A landscape with many peaks, sampled at points; each row gives a point and its height.
From any point a climber takes the steepest step (rise divided by distance) to one of its 6 nearest points. It stops when none of these is higher. Distance is the straight distance between rows; heights are no part of it.
Gateb: [143 121 125 133 101 123 164 124  99  61 126 169]  (h 528)
Nolu: [158 117 108 113 120 118 156 149 114  74 119 123]  (h 432)
sitib: [165 129 121 148 117 137 134 121  71 102 108 154]  (h 554)
kagam: [140 116 147 115 149 158 133 124 106 131 133 138]  (h 269)
Fuv: [134 107 130 165  63 121 149  99  97  82 142 199]  (h 645)
merun: [120 102 122 149 159 193  65  95  92 186 116 115]  (h 26)
Zusoz: [157 121 108 104 128 112 132 164 142 122 121  86]  (h 581)
vib: [157 127  95 118 106  83 119 199 156 100 119  98]  (h 686)
Zofe: [146 117 115 110 137 127 114 151 108 116 118  94]  (h 514)
dukal: [108 118 167 103 159 174 138 103 132 141 138 148]  (h 342)
Pivov: [108 138 137 111 111 113  71 186 191 164 102 114]  (h 459)
dumak: [137 123 144 107 153 142 158 134 126 106 129 129]  (h 273)
zarav: [ 83 129 166 119 118 105 159  75 158 134 178 164]  (h 868)
ferav: [176 131  90 123 109  79 146 173 156  83 119  93]  (h 567)
zilun: [101  96 170 119  85 121 146  76 136 115 172 174]  (h 756)
kod: [101 165 127 117 179 139 168 123 134 178 138  87]  (h 655)
pimi: [103 152 147 120 188 143 132 135 148 217 144  65]  (h 690)
guma: [157 116 108 158 132 136  96 115  78 140 103 130]  (h 416)
Gisu: [132 145 125 102 152 119 185 125 134  98 131 129]  (h 367)
Fem: [129 108 153 148  71 129 131  90 103  97 157 193]  (h 685)
Mufi: [120 110 155 107 176 177 107 113 117 172 134 112]  (h 713)
kasam: [118 138 134 139  83 138  59 180 165 163  84 121]  (h 434)
Niz: [120 129 148 104 156 148 164 121 125 112 135 139]  (h 286)
Zufo: [127  97 149 150 108 158 129  86  97 126 143 177]  (h 609)
ner: [ 90 158 129 157 119  72 187  83 166 113 197 146]  (h 744)
nem: [148 115  92 157 133 123  50 116  92 172  81 123]  (h 272)
lem: [109 142 144  97 159 133 100 157 171 200 132  74]  (h 460)
refar: [153 148 102 109 144 102 181 136 140  88 120 103]  (h 364)
kuf: [136 117 143 123 131 165 130 120  97 107 130 147]  (h 375)
suk: [127  98 131 126 148 167  78 122  99 174 114  97]  (h 134)
vare: [159 152  90 116 130 107 196 133 134  61 110 118]  (h 223)
Bedoz: [175 116 100 142 102 120 155 150  84  70 106 135]  (h 492)
Ropa: [ 98 163 122 136 139  94 198  98 158  84 155 154]  (h 605)
Fumo: [ 85 165 144 115 174 138 182  99 140 152 140 133]  (h 545)
vulo: [129 130 110 155  70 108  63 182 140 150  87 128]  (h 360)
mekiz: [154 111 127 161 127 156 116 108  78 119 109 161]  (h 499)
Boko: [128 122 118 144  98 124  49 145 126 176  92 104]  (h 321)
benud: [126 127 144 124 125 139 158 111 122  97 144 164]  (h 392)
tad: [142 104 112 151 147 152  69 110  80 158  97 116]  (h 264)
Bozi: [139 147 116 117 138 113 189 118 141  53 128 146]  (h 255)
monok: [164 112 103 135 105 110  89 166 107 126 111 100]  (h 651)
Tid: [100 168 112 143 147 120 206 104 156 113 155 141]  (h 624)
kulof: [111 160 131 133 103 136  83 207 197 127  87 131]  (h 538)
maf: [185 131  99 169 120 106 100 123  61 110  92 155]  (h 506)
zav: [111 113 138 103 125 142  66 172 165 179 115  84]  (h 351)
Gop: [131 103 145 140 157 184 102 104  94 147 125 137]  (h 164)
Feg: [108  87 145 112  77  92 130  73 114 110 195 155]  (h 704)
zini: [122 138 136 121 141 120 183 120 139  86 132 148]  (h 294)
tem: [152 111 126 145  90 135 144 112  82  74 118 190]  (h 617)
buvez: [125 124 109 159 103 125  38 125 122 185  72 116]  (h 260)
bomir: [131 125 135 123 106 129 159 121 118  69 146 169]  (h 480)
Ral: [ 95 152 138 137 140 103 179  89 154 114 170 157]  (h 737)
dapot: [107 108 143 117  93  86 146  86 150  97 189 172]  (h 752)
kub: [130 170 105 128 148 115 199 110 151  81 131 126]  (h 438)
dalet: [124 143 128 105 147 118 108 166 172 192 134  78]  (h 376)
beme: [172 119 104 150 114 113 125 161  77  92 102 122]  (h 555)
sufen: [ 94 143 162 121 148 127 167  95 144 125 156 162]  (h 706)
liluz: [144 143 115 110 155 108 156 154 149 138 126  86]  (h 507)
Pasu: [ 71 177 132 176 131 114 196  90 161 103 182 132]  (h 699)
mar: [127 150 129 100 169 132 175 131 138 139 131 105]  (h 495)
riri: [116  92 157 120 173 207  78  99 116 178 133 101]  (h 178)
Ved: [135 137 109 120 100  90  98 198 170 114 110 106]  (h 625)
buros: [132 127 127 112 109 116 103 186 160 143 117  89]  (h 556)
pira: [147 135  94 153  95 105  37 132 144 169  57 147]  (h 262)
refi: [123 118 144  94 171 149 105 145 130 170 132  82]  (h 210)
zabo: [165 125 101 161 101 127 161 134  69  64 117 174]  (h 549)
Nuna: [ 89 130 159 128 115  78 160  79 156 119 196 154]  (h 800)
ker: [124 113 109 153 138 154  49 117  95 184  97  99]  (h 141)
bidaz: [ 95 103 169 121 116 159 126  78 133 130 155 173]  (h 627)
ziv: [125 132 128 102 131 126  83 170 165 160 128  87]  (h 469)
nake: [102 164 128 132 174 141 189 128 133 164 141  98]  (h 582)
gizak: [116 113 135  99 148 145  69 151 139 188 121  78]  (h 250)
nen: [129 116 129 110 112 128  79 173 133 161 118  92]  (h 452)

Where does a climber stop that starts at each point below?
zabo => zarav
maf => zarav
zav => vib
pira => vib
Gateb => zarav
Fumo => zarav
